Points, in no order, along strands that fork, close into loops and pass close to each other.
Points whose rows are less than 43 apart are linked; no others are. Some points are linked to none.
pelo: [-14 -22 -15 -17   2  -3  11  -2   0   2  18  22 -14  17   9  19  -7  -7
  15 -22  32   3  14  11   3   5  12   4  -1]
Zukig: [-17  -8   1   0  26  -7  16 -12 -11   4  -6  11 -11  -4 -20  26 -11   1
  11 -10  11   1  -9  -1   3  10 -21  28   3]
meru: [-11   0   3   8  -5   0  16  -2  -9   4 -10  10   1 -18 -12  24  -5  -3
  14  14  -4  31  -7   0   9   4 -24  27  -3]
gop: [ -8 -31   2 -11  15  -2  22  -1  -6  -7  -3  -9 -15  -6 -14  15 -29   2
   4  -7  -2   6  -9  16   2   4 -15   2   4]
Lutu: [  7  17  -4  10 -15  24 -30  -6  -8   3   2  -8   5  -5 -10 -23   1  -1
   1   7  -7 -12  11  -1 -13 -18  20 -16   5]
temat: [  0  20   1  12 -31  16 -11  12   7  -1   1  10  11  -3  -9  -5  25  -9
  14  14   0  23  13  -6  -3  -7   7   6  -6]
topok: [-11   0 -20  -6  -9  23 -12 -12 -14  15  -9  -4  -9   1  -2 -13 -10   5
   4 -12   2 -17   8  -8  -6  -8  13  -2   5]
Nupa: [  1  -7 -22  -1 -31  29  14 -12  -6  -1  -5   0  -7 -13 -15  10 -21   0
   7   2  -3  14  11   6  -8 -15  -7 -16   6]
sav: [  7  -8 -20 -10   5  10   5 -21  -7   9  -4  -4  -5   3  -1   9 -22   4
  -4 -12   5 -24   1   0  -7  -8  -2 -13   9]
valo: [ 23  -8   7  -3  19 -25   8   2  16 -11   9   6   6  11   1  27  -3  -9
  -5   6  10  -6   1   8  -9   0 -14 -17  10]
Zovok: [-22  -2 -13  -5 -21  17 -34  10  -7  15  -2  -5   5  -6  21 -32  16  -1
   2  -1  -7  -8   0   1  -3  -4  28   0  -3]
Tovak: [ 10   6 -22   2  -4  -2   5  -9  16  -5  15  21   7  14  -6  25   2 -12
   2  -6  25  -5  16  -8 -15  -9  -1  -9   8]
daf: [ -4   5  15   7 -15   2  11  19   6 -14   0  -2  -3  -6 -11  -5  11   0
  10  10  -8  31  -3   0   3   1   1  10  -7]
Geda: [  8  13  21  10  25   0  -5  -5 -21   9  -9 -12   1  -2 -17 -37   3  19
 -14   0 -14 -19  -3  -4   9   6   0   0  -6]
levef: [ 15   3   0  -8  29 -11   3  -7  15 -19   8  -9 -14  19 -15 -15  -6   4
 -14 -15  11 -26   5 -13  -6   3  12 -16   7]
Zuzol: [  9   0  24   1  30 -38  -9  10   7  -4 -12 -10   8  -7   8  10   4   2
  -6  11 -11  -1 -19   3  16  20 -16  11  -4]
dedu: [ 17  14   5   9 -22   7 -24   7   5  -7   2 -20   7  -6   3 -21   7  -1
 -13  15 -19  -4   5   6 -10 -12  16 -31   6]
naza: [ -1  25  18  15  26  -8   2  -5  -6   4  -6   8  -3   3 -20 -11  16   6
   5   2   6  -5  -2 -20   2  11  -8  24  -5]
Tobi: [ 29  30  11  20 -17   2   4  -1  14 -12   2   4   2  -4 -28   4   8  -2
  -3  19  -3  14  13  -5 -10  -9  -5 -23   0]
zevek: [  0  30   6  20 -13  19 -12   3  -7  10  -4  12  13   1 -18  -9  27  -6
  17  10   2  10  10 -13  -2  -2   3  20  -9]
rati: [ -5   3  -6   1 -16   7 -31  12   5   2   3 -13   8  -2  18 -27  16  -3
  -6   2 -10 -11   4  -3  -9  -7  23 -11   2]
fov: [ -1  -4  -5   0  14  11  18 -20 -14   3  -9  -6 -16  -2 -24   3 -23  10
   2  -9   3  -9  -1  -6  -3  -3 -11   1   3]
noz: [ 12   9  -3  12 -28   1   2   0  -6  12 -12  -3  17 -21  13  11  -2   3
  -2  22 -21  14  -7  11   2  -7 -15 -12  -5]
lef: [ 14  25   4   8   6   3 -11 -11   9  -3   6   0  -3  10 -20 -12   9   1
  -8   0   6 -21  14 -17 -11  -6   9 -14   5]
navuk: [  0  14  19  21  12  -4  15  -8 -16   0  -9   2  -6 -12 -37   0   0   7
   4  11  -5  15   1  -9   5   4 -23  15  -5]
Viz: [ -4   0 -17   0 -30  27 -23   0  -7   1  -2  -8  -1 -10   2 -20  -6  -3
   2   7  -9   0  11   3 -14 -19  18 -23   7]
vobar: [ 13 -10   8  -7   6 -26 -15  17  16  -1   3   1  25   9  48  13  13 -21
 -11   3   1   1  -5   7   0   8  -2  -2  -1]
Nus: [-12 -25   0 -21  16 -14  -2  13   4   1   5   0   3   6  32  -2   0  -1
   3 -14  -2  -6 -14  12   9  12   3  10  -5]
kuni: [ -9   0  -3   4 -12  16  23  -7  -5  -9   1   4 -23   1 -34   7 -12   1
   9  -9  11  14   7  -6  -9  -7  -1   6  -1]
Nuzi: [ 21  24  14  21 -17   7 -25   6 -10   7  -5 -17  12  -9  -1 -27   8   8
 -19  19 -27  -5  -4  16   1  -8   9 -26  -4]
kinob: [ -1 -14  22  -5  23 -30   8  14   5 -18 -11 -10  -5  -5 -11  21  -4  -5
   3   6 -10  16 -13  15  15  22 -25  12   2]
Votol: [ 16  23  -1  19 -35   6  -5  -5  -2  15  -6  10  19 -14   9  16  10  -5
  -1  24 -11  13   5   1  -4 -12 -14  -9  -5]
Namo: [  2  15  29  16   2  -5   7  16   1 -14  -4  -8  -6  -6 -28 -15  15   2
   4  12  -8  27  -2  -5   4   5  -3  13 -10]
kodi: [-28  -1  12 -11  -8  -3   1  12  -1  -9   8   9  -7   9  15 -15  17   4
  13 -20  15   7   1  -8  15   9  30  27  -8]
dimed: [-12 -35  -6 -22   4  -9   2   8   2   7   5  11   4   4  35  12  -2  -9
   7  -5   8   6  -6  17   8   8  -9   2  -2]
ped: [ -3 -13   6  -2  -2  12  17   2 -18 -11 -10 -29 -17 -13 -16 -21 -19  13
  -7   2 -22  10 -12  10   5  -1  -5  -7  -3]
Nalo: [-34 -14  11 -13 -17   6   7   6 -13  -2  -2   0 -11  -5  12 -13   9  10
  10 -19   4  11  -8   1  11  10  23  23  -9]
febu: [-10 -21 -13 -21  13   0   8   0   0  -7   6  -6 -23  23  -1  -3 -23   3
   1 -31  14 -16   7   1   0   1  22  -2   6]
seda: [ 17  26  13  11  28 -17  -4 -16   7   8   3   7   4   9  -4  -1  12   6
 -13   2   4 -27  -1 -17  -3   3  -6   1   0]
dofa: [-15 -10  13 -14   3 -18  -2  16   6  -5   8  21  10   5  27  11   8 -15
  13   4  18  18  -8   2  19  19  -2  33  -4]
Loba: [ 11  -9  17  -5  20 -35  -9  20  15 -10  -4 -16  12   1  24  -3   8  -1
  -8   4 -14  -1 -19   6   9  14  -2   1  -4]
lup: [ -4  -4  -2  -3 -26   0  -2  14   8   0   0   8  14  -7  21   5  12  -8
   7  14  -4  31  -3  -1  10   4  -1  13  -9]
Sabi: [-18  -7  -2 -10   8  13  -7   6 -17   8 -14 -23 -13   1   6 -36  -4  17
  -6 -14 -13 -18 -14   2   5   7  17   8  -4]
rad: [ -5  12   3   6   9  20 -22  -1 -19   8  -9 -19  -1   4 -14 -40   6  10
  -2  -9  -8 -20   0  -4   1   1  20   3  -4]
Soga: [-25  -4  -1  -6 -25  11  13   2  -3  -6   6  17  -9  -1  -3   6   8  -3
  16  -8  17  26   6  -3   7   1  14  19  -8]
kova: [  5   7  -8   4  -4   0  -9 -15  -6  25  -4   8  21  -9  29  16   7  -3
  -8   6  -7 -12  -7   0  -1  -3 -12   4  -1]
por: [-12  -5  -6  -5 -24   2 -13  26  16 -19  16 -11  -5   5  14 -23   8  -3
   2   1  -7  10  14   4   3  -8  32 -15  -3]
suma: [ -1  15   0   3   2  -7  -8   4  13   1   3  20  14  11  15   6  22 -11
   7   2  17   3  -1 -21   1   8   0  27  -3]
buku: [-22 -12 -13  -8  -3   8  -4   0 -20  27 -15  -4   6 -16  28 -13   3   9
   1  -3 -16  -7 -22   8  10  10  -1  15  -9]
silir: [ 20  12  17   6  19 -27 -12   0  16   8  -1   4  22   6  30  21  13 -12
 -17   8   2 -10 -11  -2  -1   4  -8   2   2]
guk: [-10 -19 -30 -14 -12   4 -16   0   8  -2  17  -1  -6  11  20  -4 -12  -8
  -1 -15  13 -10  19   1  -5 -11  27 -18   4]
zut: [ -1  14   4  10  -3   5  22   2   5 -16   3  12 -11   2 -34   9   4  -2
  10   4  12  23   6  -9 -10  -2  -8  10  -1]
guvig: [ 15  24   1  20 -17  -1  -1 -13  -4  23  -7  19  22 -12  12  30   5  -6
  -3  23  -3   7  -1  -4   1 -10 -22   4  -3]
Finu: [-15 -17 -17 -13 -39  26   2   7  -7  -9  -3 -10 -12 -12  -1 -13 -16   1
   1   0 -11  21   4  14   1 -10  15 -19   2]
gerav: [-17  12  11   2 -12   4   9  11   2  -8   4  21  -4   4  -7   2  18  -4
  15   2  17  25   1 -12   7   6   6  33  -7]
folap: [-18 -33   1 -20  -1  -4  13  10  -2  -4   5   5  -4  -5  15  11 -10  -1
   9  -7   1  17  -9  18  11   6  -1   8  -4]
milu: [ 10   6  19  11 -14   9 -10  23  -2 -13  -5 -29   2  -8 -15 -37  12   8
  -3  12 -24  19  -3  12   3   4  14  -8  -9]
soz: [ 28   5  14   4  23 -25  14 -10   9  -8   2   4  -2  -8 -28  30 -14   2
 -11  17  -1   4   0   8   0   3 -26 -16   6]
ser: [  5  21  -4   8  22  -1  -5 -24   0  18   2  13   6  11   2   8   8   5
  -6  -9  12 -34   2 -19  -8   0  -4   7   3]
zubav: [ 19  -7  -2 -11  15  -9  -7  -6   9  -6   4 -21   4   9  15  -6 -11   5
 -24  -7 -10 -31  -8   5  -5  -3   8 -26   9]
lod: [ -2  -8 -16  -6 -18   4 -20   5   4  -1   2 -17   6  -4  25 -16  -1  -3
 -14   0 -14 -11   0   6  -5  -9  18 -22   7]
Makop: [  9 -21  -1  -9  11 -12   9   3   6  -4   0  -7   5  -3   7  13 -13   0
   0   3  -8  -2  -8  12  -1   2 -12 -10   4]
mav: [-11 -12   9  -9 -16  -9  -2  16   5   0   1  16  15  -7  27  12   6 -12
  11  15   6  34 -11   4  20  16  -6  25  -9]
Vimuk: [  0  24   3  22  -8  13 -14 -16 -23  30 -10  11  19  -3   1  -7   6  10
  -5   7 -11 -21   1  -3   2 -10 -10  -1  -3]
meva: [  0  -6   9  -9  24  -6   9   6   7 -25   6 -18 -24  17 -19 -26  -7   8
  -9 -19   5 -11   1  -9   0   5  17  -5   1]
Babo: [-24   8   2  -4 -11   9 -17  12   4   4   2  12  -1  10   9 -18  26  -1
  12 -12  10   1   6 -13   6   4  25  24  -7]
kos: [ 13  -1  -8  -8  13   3   8 -11   5 -15   1 -12 -14  11 -19  -7 -16   6
  -9 -13   7 -16   7  -7  -6  -7   6 -19   9]
tepaf: [ -7 -10 -11 -12  -2   8 -10   5  -3   1  -6 -20  -4   1  13 -25  -5   9
  -7  -9 -13 -16  -6   2   1   1  16  -9   2]
kupot: [-12   3  18  10   8 -12  15   1  -8 -10  -7  -1 -10 -12 -28  17  -1   1
   7  11  -5  24  -9  -3  11  11 -25  27  -4]
fep: [ -9 -16   4  -4  -4   9  27  -2  -6 -19   2 -13 -26  -1 -28   0 -23   5
   1  -9   2  13  -3   4  -2  -6  -1   0  -2]
rivip: [  1   6  12   6  21 -21  -2   3   2   4  -8   0   8  -5   5   8   8   1
   5   8  -5   2 -13  -7  10  12 -15  21  -4]
bola: [ 10  13 -10  12 -12  11   7 -21  -5  17  -2   9  10 -10  -4  19  -7   3
  -1   9  -4  -7   4  -3  -5 -11 -17  -6   3]
rasu: [  2 -18 -13 -12  20  -6  13   4  10 -14  15   3 -12  21  -1  10 -14  -5
   4 -20  20 -14   9   7  -6   0   8  -9   7]
muk: [ -2   2 -11  -1   2  -9 -19   7  20  -9  14   0   3  16  19  -9  14  -9
  -4 -13   8 -19  12 -12  -6  -3  24  -5   3]
Lofus: [  3   8  -7   3  10  -4  -6 -12   3  15  -1   8  13   2  16   9  10  -1
   0  -5   4 -19  -4 -11  -3   0  -6  10   1]
gugi: [-22  -5 -18  -6 -19  32  -9  -7 -30  20 -16  -8 -12  -9  -2 -20 -10   6
   4  -9  -8  -5   0   6   0  -5  11   4  -2]
fefo: [ 23   8   4   6   7 -10   1 -13   9  11   3   3  11  -2   9  25  -5  -3
 -15  10  -6 -11  -6   6  -6  -8 -15 -16   5]
Kogu: [ 20  10  12   7  26 -18   9 -16   0   4   1   4  -1  -6 -18  15 -10   8
 -12   8  -2 -12  -6  -2   2   2 -20  -8   4]
Bemir: [  4   7 -17  -4   6  18  -8 -25 -14  11 -10  -7 -12   7 -11  -9 -17   9
  -2 -13   6 -27  10 -10  -7 -14   6 -12  11]
revil: [  4  -5   7  -5  45 -21   6 -14   0   2  -3   3  -4   3 -12  16  -8   5
  -2  -7   8 -22  -8  -2   0  13 -19   8   8]
mif: [-17 -18  18  -9  29 -22  11   6  -3 -15  -2  -8 -15  -2 -12  10  -8   2
   3  -9  -1   5 -16   8  13  18 -14  21   1]
kez: [ -5  -2 -12   3  12   5  16 -21 -11  16  -5  14  -1  -7 -13  25 -14   2
  11  -5  11  -6  -1  -5  -4   0 -21  14   4]
Gib: [-13 -13  -1  -3 -27  12  12  14  -7  -1  -6  -9  -2 -19   5  -7  -3   5
   4   9 -20  28 -11  15   6   1  -1   3  -7]
zez: [ -9 -27 -28 -17 -24  11  -1   2   6  -8  15  -2  -6   3  15   5 -19  -8
   2  -8   8   9  17  15   3 -10  17 -25   1]
keto: [ -3  21 -10   9  -9   5 -16  -4   9   8   2  19  11   7   5   2  26 -11
   8   0  16  -6  12 -24 -10  -3   5  15   0]
tuduf: [-24 -10  -1  -8 -24  13   0  11  -6   5  -1  -2  -2 -10  12 -14  10   6
   7  -3  -8  18  -8   6  10   5  12  11  -9]
lapum: [  6  36   4  19  -3   2 -16 -11   0  18  -2  18  19   5   8   6  28  -6
   1  10   9 -12   6 -23  -4  -3  -3  15  -1]
tumo: [  2 -11  16  -5  10 -26   9  21  13 -20  -1   6   3   1  -4  26  -3 -14
   9  13   6  26  -5  11  12  14 -18  11   2]
sike: [  8  27   3  21 -10  19 -36 -10 -19  17  -1  -5  14  -4  -5 -23   4   4
 -13  10 -14 -23   5   3  -6 -17  12 -18   1]
nim: [ 20  10   9  -2  17  -7 -16  -7   3  -3   1 -22  -2   5   7 -23   0  11
 -29  -2 -13 -32  -4  -4  -1  -3  10 -22   7]
mubop: [ 25  14   1  11 -10 -10  16   2  23 -21  10   5   4   2 -19  16   0  -6
  -2  15   4  18   9  -2 -11  -8  -7 -22   4]
Foto: [ 27   1  11  -2  18 -18  -3  -7  17  -1   8 -10   9   6  15  12  -5  -2
 -26   2  -9 -22  -8   7  -6  -4  -5 -24   6]
dofav: [-18  -2 -16  -1 -17  20  -7  -5 -20  25 -13   2   5 -13  14 -12   3   7
   5   0 -11  -5  -6   3   3   1  -1   7  -5]
kugut: [-13  -2 -12  -7   0   9  -5  -1   4   6  -1   2 -10   8   0  -9  -1   2
   6 -18   8 -14   5 -10  -4   0  15   6   1]
Gufim: [  2   4  15   8  23  -6   8 -10 -19   7 -12 -14  -3 -11 -12 -17 -10  20
 -10   3 -17 -11  -9  -2  10   5 -14  -1  -1]
namol: [  9 -10  -8  -4  16   6  15 -23 -12   8  -7  -3  -3  -7 -10  16 -27   9
  -3  -2  -1 -15  -5   7  -3  -5 -19  -9   6]
toz: [  2   3  -5  -4   2 -13  -6   3  10   5   8  30  20  10  23  23  15 -23
   7   4  26   6   0 -11   0  10 -10  23   0]
kebod: [ 10  29  16  25  -2   7 -23  -9 -17  27  -6   1  17   1   0 -19   7  11
 -20  10 -17 -23  -3   2   4  -7  -4 -11  -4]
ligaz: [ 12  28  24  17   6  -1   2   9   5 -16   2   3  -3   5 -38 -17  24  -2
   3  10   3  17   7 -12  -5   5   3   7  -9]
zife: [ -2  11  -6  11 -11  13   6  -8  -9  14  -8  11   6 -11  -4   7   4   1
  12   8  -3   8   3  -7  -1  -3 -15  11  -4]
pav: [-13 -15   4   0  15  -4  25 -10 -12  -6  -4  -3 -18 -11 -30  24 -20   3
   6  -1   1  10  -8   6   4   6 -26  16   2]
gezo: [  7  -1  -8   2  24  -4   7 -26  -8  23  -2  19   8  -3  -1  34 -10   1
   2  -1  12 -22  -4   0  -6  -2 -25   3   8]
pofe: [  3 -22   1 -10  24 -16   6  -1   3   4  -1  10   4   3   9  26  -5  -6
   6  -1   8 -10  -6  10  -4   4 -23   1  11]
Kibe: [-16 -26  11 -15  28 -11  12   4  -5 -10  -3 -18 -16   0  -3  -7 -19  10
  -4 -15  -7  -6 -18   8   8  11   1  10   0]
mafud: [-19 -12 -19  -9 -26  18  13  -9  -1   6   5  16 -10  -3  -5  13  -8  -2
  13 -11  15  18  11   0   0  -3   8   4  -3]
suz: [  2   0  -9   9 -30  20   9  -2 -18   9 -13  -7   5 -24  -1  -1 -11   8
   3  17 -24  16  -4  14   1  -8 -14 -13  -2]
velov: [  3  10 -10  10 -16   6   4 -12  -4  20  -6  23  19 -12   9  25   7  -9
  12  18   7  16   1  -8   2  -2 -21  18  -6]
forid: [  2 -19 -13 -12  -5 -11 -12  11  15  -5  13  -3  13   9  38   4   6 -12
  -9  -6  -2  -5   5  10  -1   0  10 -15   0]
navol: [ 21  16  22  16 -10  -5 -12  18   0  -3 -11 -23   9 -11  -2 -29  14  11
 -12  17 -24   9  -8  11   5   3   4 -17 -11]
gom: [ 20 -12 -10  -7   9   5  21 -20   0  -4   0  -1  -5  -2 -19  24 -29   1
  -3   2   6  -6   2  10  -9 -11 -17 -23  14]
ver: [  8 -15   3  -8   5 -20  -8  15  14  -6   4 -11  16   4  35   0   9  -5
  -9   0 -13  -3 -10   9   1   5   3  -7  -2]
dak: [-10 -44  -1 -22  11  -7  16   8  -3  -2  -1  -1  -9  -3  11  17 -21  -2
   6  -6   2   4  -6  27   4   5 -16  -5   6]
doson: [  9  23  16  17  11 -12   0  -1   2   6  -8   7   8  -3  -7   1  14   4
   3  15  -2   4  -3 -15   3   5 -11  13  -6]
Boga: [  1  11  -6   7 -38   7 -13   8  12   3   2  14  18  -5  16   5  23 -15
   7  18   3  27  10 -10   1  -3   1   4  -7]
beru: [ 11  -6  -1   3   0  -3  16  -5   2   0  -4  -2   5 -14  -7  19 -14   2
   4  11  -9   9  -5   8  -2  -3 -19  -8   3]
Lebo: [-13  -8   9   0 -15  11  19  11   0 -16   3  -7 -15  -4 -16  -7  -4   4
   5  -3  -5  20  -1   4   1  -2   6   5  -6]
Robig: [ -2  24  12  14   0   3   2   6   1   2  -6  14   3   2 -14   0  20  -4
  14  11   8  16   1 -17   2   6  -6  29  -6]
Nuta: [ 31   6  13   6   9 -20  16  -2  17 -19   5  -4  -3  -5 -25  13 -10   1
 -11  14  -3   9   2   2  -4  -2 -11 -24   4]
Niza: [-20 -28 -26 -17 -28  19   5  -8  -4   7   6   3  -8  -3  10   7 -18  -1
   8 -12   7  16   8  13   3  -4  11 -11  -1]
posaz: [ -2  -5 -25  -3 -33  23  -8  -9  -3   8  -1   2   3 -14   4   2 -12  -3
   3   4  -5   5  10   3  -9 -14   2 -18   5]
Par: [-15   7 -16   0 -27   5  -8   5  16  -8  19  25   1   9  10   7  17 -15
  13   0  24  21  21 -10   5  -4  20   6  -4]
Legul: [ -5   0  21   5   1   1   0  20  -4  -9  -5 -24  -7  -6  -8 -32  11  12
  -3   4 -20  13 -12   5   6   8   8   6  -9]
gev: [ 14 -25  -5  -6   1 -12  13   2   7   0   1  12   7  -4   9  36  -8 -12
   6  12   7  10   3  19  -6  -4 -27 -16  11]
vena: [ 15  10   5   5   1 -12 -12  -6   6  21  -3  11  28  -1  39  27  13 -16
 -15   9  -1  -4  -5   0  -4   0  -9   4   2]
vovap: [-10 -30   1 -19   9  -5  13  14   2 -15   5 -16 -12   4  10  -9 -18   5
  -3 -15  -7   0 -11  16   9   5  11  -4  -2]
Nize: [-19  -9 -10  -9 -22  16 -13  11   1  -4   4  -8 -11   0   5 -24  -2   1
   4  -8  -3   2   9   2  -1  -8  30  -9   1]
vori: [ -7 -18 -20 -14  -4  -8 -13  12  17 -10  27   2  -2  15  33   0   4 -15
   2 -11  12  -4  19   9   2  -2  25 -15  -4]
Birim: [ 22  10   4   6  10 -23   1   3  19  -9   9  12  14  10   5  21  11 -13
  -4   8  12   2  -2  -5  -8   1  -8  -2   3]
zif: [  9 -20   7 -10  33 -25  14   3   9 -14   3   5  -6   9  -8  25 -11  -4
   2  -1  11  -7  -1  13  -5   6 -22 -10  16]
lipan: [  2  -2  20  -2  20   0   7   6  -5 -16  -2 -24 -20   2 -22 -34  -3  11
 -10  -9  -8  -3  -6  -5   3   7   8   0  -4]
Kadum: [-14  -3  -8  -8  -7  -4 -20  20  17 -15  18  -7  -7  15  18 -25  11  -3
   0 -11   5  -9  16  -5   1  -5  40  -6  -2]
dis: [  8  26  11  15  -8   0  10  13  12 -19   3  12  -3   7 -31   0  18  -8
  11  15   9  29   9 -13  -8  -1  -2   9  -5]
vugu: [-14 -11   3   1 -14  16   9  11 -24   3 -14 -23  -8 -19   0 -24  -8  13
  -1   7 -27  13 -18  19   8   3  -2   2  -6]
gune: [ -2   4 -25   2 -21   4  -2  -2  15  -3  16  25   8   8   4  20  10 -17
   9   0  23  12  20  -8  -7  -9   3  -2   1]
Nimun: [-21   7   4   2  -2  21 -20   8 -18  15  -8 -10   0  -1  -3 -33  14  11
   6  -8  -8  -7  -5   2   4   6  21  20 -11]
goko: [  1 -11   6 -11   3 -22 -11  19  13  -1   6  12  16  10  39   8  13 -18
   4   6   9   9  -7   2  11  15  -4  16  -6]
kan: [  9  21  12   8  25  -5   0  -6   2  -2   0   0  -7   8 -21 -19  12   8
  -5  -5   5 -17   5 -19  -4   6   2   2  -1]
buga: [  4  -6  12  -1   2 -10   4  20  11 -17  -1 -23  -3  -1   2 -22   2   7
  -6   3 -18   7  -9   3   4   6   7  -9  -4]
basom: [  7  36   3  25 -13  11 -21 -15  -7  29  -3  17  21  -1  11   6  18  -3
  -8  11  -5 -13   8 -10  -4 -13  -6  -1   0]
kire: [  7  -5   5  -4   6   9  10  -1  -8 -16  -7 -26 -17  -1 -20 -24 -15  12
  -9  -6 -12  -2  -3   0   1  -4   1 -14   2]
binat: [  7  13  10   5   7 -16 -13  15  20 -11   5  -7   7  13  12 -18  23  -1
  -5   0  -3  -8   1 -13   0   6  14   1  -3]
gokod: [-16 -13  -2 -12   6  -5  -6  10  -2   9  -6  -7   6  -5  30 -13   7   7
   0  -7 -13  -4 -20   5  10  13   5  16  -8]
Gok: [ -1 -31 -12 -13  -9   0  17   5   4   0  10  19   1  -1  10  29  -9 -13
  14   4  14  23   8  19   1  -2 -17  -9   3]
Duf: [ 12  16  10   3  16   8 -19  -8 -13   4  -5 -16  -3   5 -12 -35   3  14
 -17  -4 -10 -29   3  -5   1  -2  12 -14   0]
gero: [-19 -15 -15 -16  -2   3   4   0   3   0  10   7 -15  16   7   1  -9  -1
   7 -25  18  -7   8  -1   2   3  23   6  -1]
nen: [  3   3  -2   2  15  -6  13  -3   9  -8   4   7  -4   6 -14   8  -2   0
   6  -5   9   1   0  -8  -5   4  -5   7   2]
gog: [ 19   0  -6   2 -14   2   3  -7   6   0   2  -6   9  -7   6  13  -8  -1
  -9   9 -12  -2  -2   8  -5  -8  -7 -23   6]
Gena: [ 21   5   7   7 -17   0  -3  13  14 -21   1 -22   1  -3  -6 -16   1   3
  -7  13 -19  10   5   5  -4  -5   8 -30   1]
motil: [ -1 -15  -1  -5   1 -10  16  11   8 -11   8  15   1   1  -2  24  -4 -10
  13   5  10  23  -1   8   4   2 -11   8   1]
bir: [-13  -7   0  -7 -24  24  -3  13  -9 -11  -5 -21 -13  -4 -11 -26  -7   6
   1  -2 -14  11   1  10   0  -7  20 -10   0]
mazo: [ -7 -20 -15 -13  -6  -2  10   5   7  -3  19  27  -3  13  16  25   2 -15
  16  -6  30  18  14  13   4   1  -1  -1  -1]
sanor: [  8  15  -7  16 -23  21   6 -15 -19  15 -11   4   8 -17  -8   4 -12   9
   2  15 -16   0   3   7   1 -13 -18 -16   1]
Zazu: [  8  -2   8  -1  33 -12  11 -12  -5  -2  -4 -10  -6  -4 -13  -3 -14  12
  -9  -3  -5 -17  -8  -4   3   8 -10  -1   3]
piri: [ 13   8   8   0  12 -27  -3  14  16 -11   7  22  17  13  11  28  10 -21
   5  14  24   8   0  -5  -2  13 -14  15   3]
Mus: [ 12  24   3   9   5  -4 -19  -9  16   2   8   0   8  11   9  -2  17  -4
 -17  -2   2 -25   8 -16 -13  -7  11 -11   7]
Rukit: [ 14  15 -10   3  19 -12   6  -9  13  -8  14  23   6  18 -10  25   8  -8
  -1  -5  28 -13   7 -12 -18  -1  -6   0   9]
Kal: [ -2   9 -14   2   1   0 -24 -12  11   9   8   5   8  10  18   0   9  -7
 -11 -13   9 -30  11 -16 -15  -9  17  -6  11]
zof: [-10 -11  -7 -15   6  12   8  -7 -10  -5  -4 -17 -30  17 -16 -15 -21   9
  -3 -27   7 -10   2  -6  -2  -4  18   1   5]
Buze: [-12   0  -5   6   4  22  12 -19 -33  15 -18  -8 -14  -3 -20 -11 -21  14
   4 -12  -5 -10  -1  -3   1  -4  -8   7  -2]
Ren: [-19  -5  -5  -6  10  17   3  -8 -28  17 -16 -13 -15  -2  -3 -18 -12  16
   1 -16  -6 -16  -9  -2   4   3   3  14  -4]
gizig: [ -3   5   9  11  25  -5  20 -18 -17  -2  -7  -1 -17  -8 -38   1 -14  10
  -1  -3   1  -2  -1 -10   0   5 -20  11   0]
fel: [ 15   4  -5  -1  24 -11   6 -17   7   7   7  14   5  10  -2  26  -2  -3
  -3  -5  17 -22  -1  -2 -11  -1 -13  -5   9]
feru: [-22   6   2  -4   5   7 -14   6   1   7   0   2 -14  16   0 -24  14   5
   8 -23  10 -16   5 -15  -1   5  27  19  -2]
Seze: [ -5 -12 -23  -9 -16  24  16 -13 -10   0  -5  -4 -20   1 -19   6 -29   2
   5 -15   5   5  10   1  -7 -14   3  -9   9]

A fork is a point with three links, a tip a point with one. Leave the first point through the second and follow the links. Name the first fork or tip that comes.
lapum; keto | Duf
Tovak; Rukit | topok
ver; forid | Robig
Babo; kodi | kos
suma; keto | Seze
Nus; dimed | Par
kos; levef | kugut
Finu; bir | kan
Robig; zevek | ver

A piece is two or more points that can be reached from each other along the links. Count, over all rows, the pieces, the separate loops (a circle has one, a figure eight two, a Y none), the forks (points with three links) and the tips (points with one).
pieces | 6
loops | 4
forks | 13
tips | 17

How many points has the smallest loop of links through each point below? Write - if it is on no loop.
vobar | 14
velov | 8
daf | 8
Bemir | -

Name the points in between on the shortest way along the links from the first point to the second, in order.
suma; Tobi | toz piri Birim valo zif pofe Makop beru gog fefo Foto zubav nim Duf Geda Gufim Zazu Kogu soz Nuta mubop
muk; Niza | Kal Mus lef kan naza doson Robig gerav Soga mafud
Gok; fel | mazo pelo gero kugut topok gugi dofav buku gokod Nus dimed folap dak gop pav Zukig kez gezo
gerav; vena | Robig doson naza kan seda ser Lofus kova
lod; zof | tepaf Sabi Ren Buze fov namol sav Bemir topok kugut gero febu
